Points, in no order, along strands that fork and pass close to each other.
Points whose rows are less than 69.2 apart are linked; no others are. Some points are linked to none.
lik: [-16  18  10   4  -4  15 -15 -13  42   4  -8  18 -27   9   7  18  12   2
  -6   4 -23  -9]
vefo: [-20   9  13 -10  20 -17 -15 -29  30   6 -17  -8  30   7  23   3   9   4
 -24 -37 -23  24]
Sut: [ 47  10  23  10   2  17  24  28 -14  -8  12   3  24 -38 -27  10 -27 -19
  21  30  -7 -32]
dasi: [ 24  -1  20  27 -33  27   7  -1 -25 -17  26 -32 -11 -35 -28   5  -1  22
   3  29  18 -11]
Val: [ -8 -34 -35 -33   4  -2  17  -8   7 -22 -19  30 -32 -15  22 -22  -3  -2
   4  -3  35   0]
natep: [ 28 -12   8  12 -32   9  20   9 -32  -8  37 -18   5 -33 -21  16 -16   0
  19  28  14  -7]
bebu: [-43  34  45  37  14  -2 -28   2  41  25   5  12 -33  38  12   3  -2 -23
  -2  -7 -28 -17]
foto: [-10 -11  14   8   9  12 -12  -7  -5   1 -11  -3   6  45  26 -38  -8 -12
  14 -33 -26  14]
Ked: [-33 -17  16  -1   8  12  -9 -16   7  18 -12 -10   4  18  10 -20  -5  -2
  14 -14 -24  13]
zuman: [ -3  37  10  42   9  21 -15   4  20  -9  -1  35  -6   7   4  20  37  10
  12  -7  -9 -28]
buza: [  3  -6 -18 -47  17 -29 -13  -9  -3   6 -11  -2  25  -5   3   1   5   5
 -23 -12  -5  27]
ritaz: [ 13  23  21  -3  -8  10  16 -13   9  -9  -9  20 -22 -30   5  18 -19  -8
  17  41  15 -28]
kiv: [ 35  26   4  29 -10   5  18  25 -58 -13  26 -17  17  -9 -32   4  -9  28
 -11  10  18   6]
fot: [ -8  -9  10 -32  20 -18 -10 -16  51 -12 -22  -6  -6  26  33 -28 -16 -20
 -11 -20 -10  19]
dat: [ 11  21   0 -35   9 -27   0 -25  21   1   9   4  14 -26  -2  20   8   0
 -23  -9 -18  20]
Tusez: [ 50  -2 -28 -19  -6  -3  33  -6 -58 -22  13 -25   4  -7  -1 -14   2  -3
  -3  14  31  10]
rabun: [  3  13  38  21   5 -16  -2  14  -3  35  24   4   9  32   3 -11 -29  -6
 -22 -37 -42  28]
lel: [-27  24  -8  -7  39 -10  -1  -3  16 -18  12  35 -13 -23  30  26   5 -25
  17  16  26 -26]
kile: [-27  29  11   2  30 -25   2   4  13  -6  19  31 -10 -33  11  30 -15 -36
  37  46  22 -42]
Tivu: [-62   8  42  32 -17  16 -28  -1  29  21 -21   7 -20  -4  -7  22   1   4
  -4  11 -13  -3]
nulob: [ 29 -26 -22   4 -18  21  13 -15 -11 -18  25 -11 -29 -16   9 -17  17  12
  22  -3  17  -5]
beze: [ 19 -14   7  21 -29  32  15 -18 -21 -23  22 -37 -25 -19   1  -8  14  11
  12  16  25 -23]
ladot: [ 42  12 -10 -41  16 -20  33  17 -28  -1   8   8  20 -21 -12  25 -17  -7
  -6  16  -4   3]
munim: [-58  17  26  23  10  -1 -39  -1  28  19 -18  -4 -17  31  11   5   4 -12
   0   3 -15 -13]
nafi: [-10 -36 -30 -40   6 -14   0 -16   1 -33 -38  11  -2   4  28 -21  -1   0
  -3   0  48  -4]
Kubu: [  5 -20 -20 -32 -10  -3  11 -19  29  -3 -10  20 -34 -29  11   7  -9   4
   3   7  11   1]
Dek: [-38 -34  -4 -15 -13   1 -27 -25 -17  -5 -39 -19  18  10   2 -11  -7  15
  -7  -2   0   6]
Zov: [ 19   6  -2  25   7   5  12  15  16 -31  16  34 -22 -26   3  28  -5 -40
  42  37  23 -62]
seb: [ 36  -4 -30  -8  -9  20  34  -9  -9 -12   0   7 -21 -10  17 -19  27  -7
  11 -11  24  -9]
bevim: [-22  17 -21  -7  11 -21 -17   8   4  -7  -3   5 -42  25   9   3  32   3
  26  19  31 -26]
dupo: [ 28 -22 -41 -42  -1 -15  14   7   2  12   2  -5 -22  -4  -5 -10  13  -5
 -12   5   3  35]
Les: [ 50 -12 -49 -32 -11  -8  25   6 -22  -2  11 -10 -17  -3  -5 -22  11  10
 -11  14  33  15]
fazu: [-27  13  13  -9  23  -9  -6 -38  52  -8 -17   2   0  14  30 -10   7 -18
  -8 -14 -25  17]
beket: [-13 -15  -3 -22  -5   2   6  -6  20  18  26  -5   5 -52  -4  24   8  -8
   9   0 -25   8]
fumo: [ -2  -3  34  32 -25  21 -17  26  44  23   6  17  -1 -24 -48  24  -4   8
 -25   0 -33  -5]
lelo: [ 12  -3 -12  16  -3  20  12   6 -20  10  10   1  11  19   2 -11  19  12
  -3 -48 -20  13]
tipem: [  0  14  17  33 -18   1  -6  39  34  41  22   6   5 -12 -54  25 -22  23
 -39 -14 -24  21]
sif: [ 14  -9  -5 -23 -14   5  -4  -6  18  17   5  -3 -29   8 -16   4  -6  -4
   0  -4 -35  18]
nanap: [ 24  15  12  38  -3  34   0  24  36   2   2  35  -8   1 -24  19  23   1
   0  -5 -18 -28]
dif: [ -7 -21 -18 -27   8 -22  19 -22 -41 -18 -22  -1  29 -29  30  -5 -32 -11
  11   8  24 -22]
Laf: [ -8  35  19 -17  25  -2   8 -20  16 -15  -3  15  31 -26  18  35  -7 -14
   4   9 -14 -18]
sulib: [ -8   4   2  31 -17  29 -12 -18  -1 -11   1 -12 -51  30   0 -14  16  17
   5  10  15 -15]
dused: [-20 -47 -36 -40   9 -24  -1 -10  16 -22 -47  13  18  10  15 -31  -5   4
  -4 -20  16  22]
vikud: [ 38  11 -22   4  -6  25  23  -2   6 -19   7  30 -28  -3  19   8  33  -7
  16   1   8 -26]
Vedo: [-15  29  -8  27   0   8 -21  -4   3 -17   1  -3 -56  36   1  -6  35   8
  21   6  26 -33]
Did: [  5 -15  -7 -18 -19  -1  10  -5 -30  10  18 -15  -7 -41 -22  11  -9   7
  15  28   9   2]
bib: [-51 -19 -11 -33  17 -15 -32 -10  28 -18 -39   6 -19  21  28 -12   5  -3
   4  18  27  -2]
Pabul: [ 17   0   2  13 -12  14   1 -29 -42 -33 -26  -4   4  14  25 -22  14  18
  -4   3  35 -15]
Zigit: [ -5  15  32   8  18 -15  -8 -18  22  19   7  -4  17  20   7 -12 -13 -10
 -27 -38 -47  26]
Ribof: [-21  18  30  47   4  16 -12   0  46  21  14  13 -19  25  18   4 -13 -20
  -6 -20 -41 -11]
Mog: [ 29  14  -1  44 -23  10   2  32 -30   7  37 -14   6   1 -42  15   9  33
 -17  11  19   9]
Mukag: [ 23  11   4 -11  -7  10   4 -11 -21   7 -16   5   7  -2 -12  11   8  32
 -20  -9 -10  17]
zogo: [-26   6 -20   4  26  -9 -12  -6  14 -10  -5  17 -30  37  31 -16  40  -6
  23 -14   8 -16]
misut: [ 51  21   1   4 -10   4  23  -5 -51 -17  23 -17  10  -2  -5  -9  14  14
  -8   3  24  -3]
Bofe: [-14   7 -17   4  18 -14 -23  12 -13  24   0 -18  24  27 -11   5   0   3
 -37 -23 -31  38]
nifal: [ 21  26  14   4 -12  -5   3  16  -6  29 -14   3   0  23 -24  10  -1  31
 -40 -20 -17  20]
kad: [ -3 -19 -19  -6  12  10  -7  -1  23  -2 -20   5 -24  42  29 -45  18 -20
  21 -16   8  -7]
pav: [ 17  -4  -5 -18  -7 -12  41 -12 -54 -12  -8 -23  21 -28   7   0 -38  -6
  12  25  12 -17]
zal: [ 21  31  10  -4   4  -2  -6   1  26   5  17  11  31 -17 -11  30  12   1
 -27 -15 -28  22]
Sivu: [-18 -26 -19 -26  29 -18   3 -20 -20 -25 -35  25  15 -15  30 -16 -24  -9
  -4   2  45  -9]
bupe: [ -1 -31 -10  -3   3  -1   0  10  13   0 -25  -3  12  51  27 -57   1 -27
  21 -40   0   7]
Liliz: [ 46   9   3 -16   4  -3  38  14 -12   2  28   9  18 -43 -15  25 -23 -11
  14  23  -9 -10]
pesu: [  6  -4   6 -12   4  10  10   1  30  -2  24  21  12 -74  -2  34 -19 -32
  13  31  -6 -21]
pim: [-47 -26   9  -8  -1  -6 -34 -17   9 -10 -44  -7 -13  19  13 -18   8   8
  13  13  14  -7]
fupe: [-11 -29 -15 -12 -18  -5  -5 -19 -40  -7   6 -35   5 -14  -8  -6  -2  16
   8  16  13  14]
vob: [  0 -49 -22 -39 -11 -25   1  20   7   4 -30 -13  20  33  -4 -56 -18 -20
   1 -18  -8  44]
Gulo: [-13  -6 -22 -15   9 -14  -8   4  -6  16  30  -3  10 -15 -11  23   5  -4
  -2  -3 -30  29]
vuki: [-18 -10  -1 -29  19 -20 -12 -16  48 -12 -44  14   2  37  32 -17   1  -2
  -9  -5  22   2]
Pif: [ -2  10  14  18   1 -15  -2  28 -26  43  14  -7  10  49  -8 -20 -49   4
 -25 -30 -28  26]
pupud: [ -5 -57 -27 -35  -7 -17  -2  21  19 -18 -47  -2  24  36   8 -52  -1 -13
   3 -28  26  26]
teda: [ -7  37  -8  18  24   7  -9   1   7 -13  -1  30 -15  24  33   7  50  -1
  27  -3   8 -28]
Zonef: [-19  26  -1  16  12 -22   4  22   9 -12  14  19 -34 -23  -7  32  -6 -35
  49  54  26 -59]
savi: [ 17  17  14  -9  11 -18  43   4 -42  -6  -2 -17  48 -20  -5  15 -38 -12
   8  20 -12 -20]
gori: [-14  -2   2  45 -14  24  -9 -16 -13 -14  -4 -35 -25  37  12 -40  22  30
  -6 -22  24  -6]
tatek: [ 21   6 -19 -51  14 -24   6  -7 -30  -9  -1   5  30 -20  13  14 -15   2
 -22   1  12   9]
gov: [  3  -4 -31 -13  25 -22 -26  27 -27  18  -9 -20  34  51   1 -14   4 -16
 -26 -21 -17  37]
bama: [ 14  24  18  15   3  26  -5   6  31   0  15  31  15 -21 -21  31  11   8
 -14 -20 -22 -12]
fegep: [  3 -11  11  26 -13  20   1 -31 -31 -37   1 -32   1  15  26 -28  25  24
   1 -11  32  -7]
vudo: [-20  -8  22   1  -8   7 -13   2  24  15  13  16  16 -62 -16  28  -4 -21
   8  15 -10  -7]
Gotu: [  7  14  21  21   8  14  -4  29 -35  14  34   8  49 -43 -46  26 -17   6
   7  10  -1 -12]
Lus: [ 18  -8  -2 -12 -11  16   2 -21 -18  -9 -34  -5   0  23  11 -12  14  27
  -3  -6   7   0]
dides: [ 27  16  38  16  15  15  20  35 -25   6  17 -10  53 -33 -34   8 -36  -8
  23  17 -10 -29]
tusu: [-12  -8  34  44 -33  28 -12  17  32  19   8  13 -16 -20 -37  27  -6  17
  -4  12   1 -13]
Gosu: [-25 -40 -11 -14  -1  -8  -4  -8 -19  15 -15 -26  12  27   0 -22  -2   5
   4 -17 -18  25]
kip: [  9 -18 -24 -19   5 -28 -13  28 -16  13 -11 -22  30  55  -6 -50 -18 -28
  -3 -25 -11  40]
Dege: [ 25 -13 -15 -22 -16   1  12 -10  44  10  -4  14 -33 -21  -2  16   9  -4
   6   8 -21   3]
Rem: [ 17  -5 -22 -33   4 -22  -9  11  18  25   4 -12 -20  19 -10  -1  -7  -4
 -16   3 -27  40]
vep: [-15   3  28  37 -16  -1   9  33  11  36  16   6  -6   7 -30   5 -25  27
 -24 -21 -30  17]
Migi: [-19  29  19   4  32   0  -9 -16  29 -15  11  33   9 -39  23  31   9 -24
  13   4  -2 -22]
Garu: [  0   5  -4  48 -24   7   3  14 -33  16  34 -34 -12  11 -32  -7   6  40
 -18 -11   4  19]
ker: [-40   6  34  41 -23  24 -31  23  41  18 -12  14 -31 -11 -24  24  13 -12
  10  18  -2 -16]
Bub: [-19 -13  -8 -10   6  -1   1 -24  -5 -15 -13   6  -3 -10  32  -4  13   2
  18  16  19 -18]
poni: [ 12  -9 -20  34 -19  12   0  16 -41   4  24 -41   0  24 -15 -25  18  24
 -12 -17   8  27]
Fuzig: [  5 -21 -15  13 -23   4  -5 -10 -56  -8  21 -49   4   0 -22  -8  15  24
   4   6  18   8]
pusod: [-21  -4 -28 -20  14 -18 -19  12 -12  28  15 -32  20  11 -22  17   7   4
 -11   0 -18  39]
bes: [ -4  22  33  -9   5   3  23  -7 -19 -13 -13   6  46 -22  11  24 -26 -17
   9  21  -2 -19]
beb: [ -8  20  13  37 -26  -3  11  24  -8  25   9   3   1  19 -25  10 -19  51
 -41  -5  -6  17]

A fork is a point with three links, a tip a point with one. Leave the first point through the second and follow the links. Name the first fork or tip that comes.
vefo; fazu: zogo
Les; dupo: nafi
nafi; Sivu: Zov
poni; Fuzig: vikud
tipem; fumo: Ribof
Ked; Gosu: Pif
zuman; nanap: Gotu
vob; kip: pesu
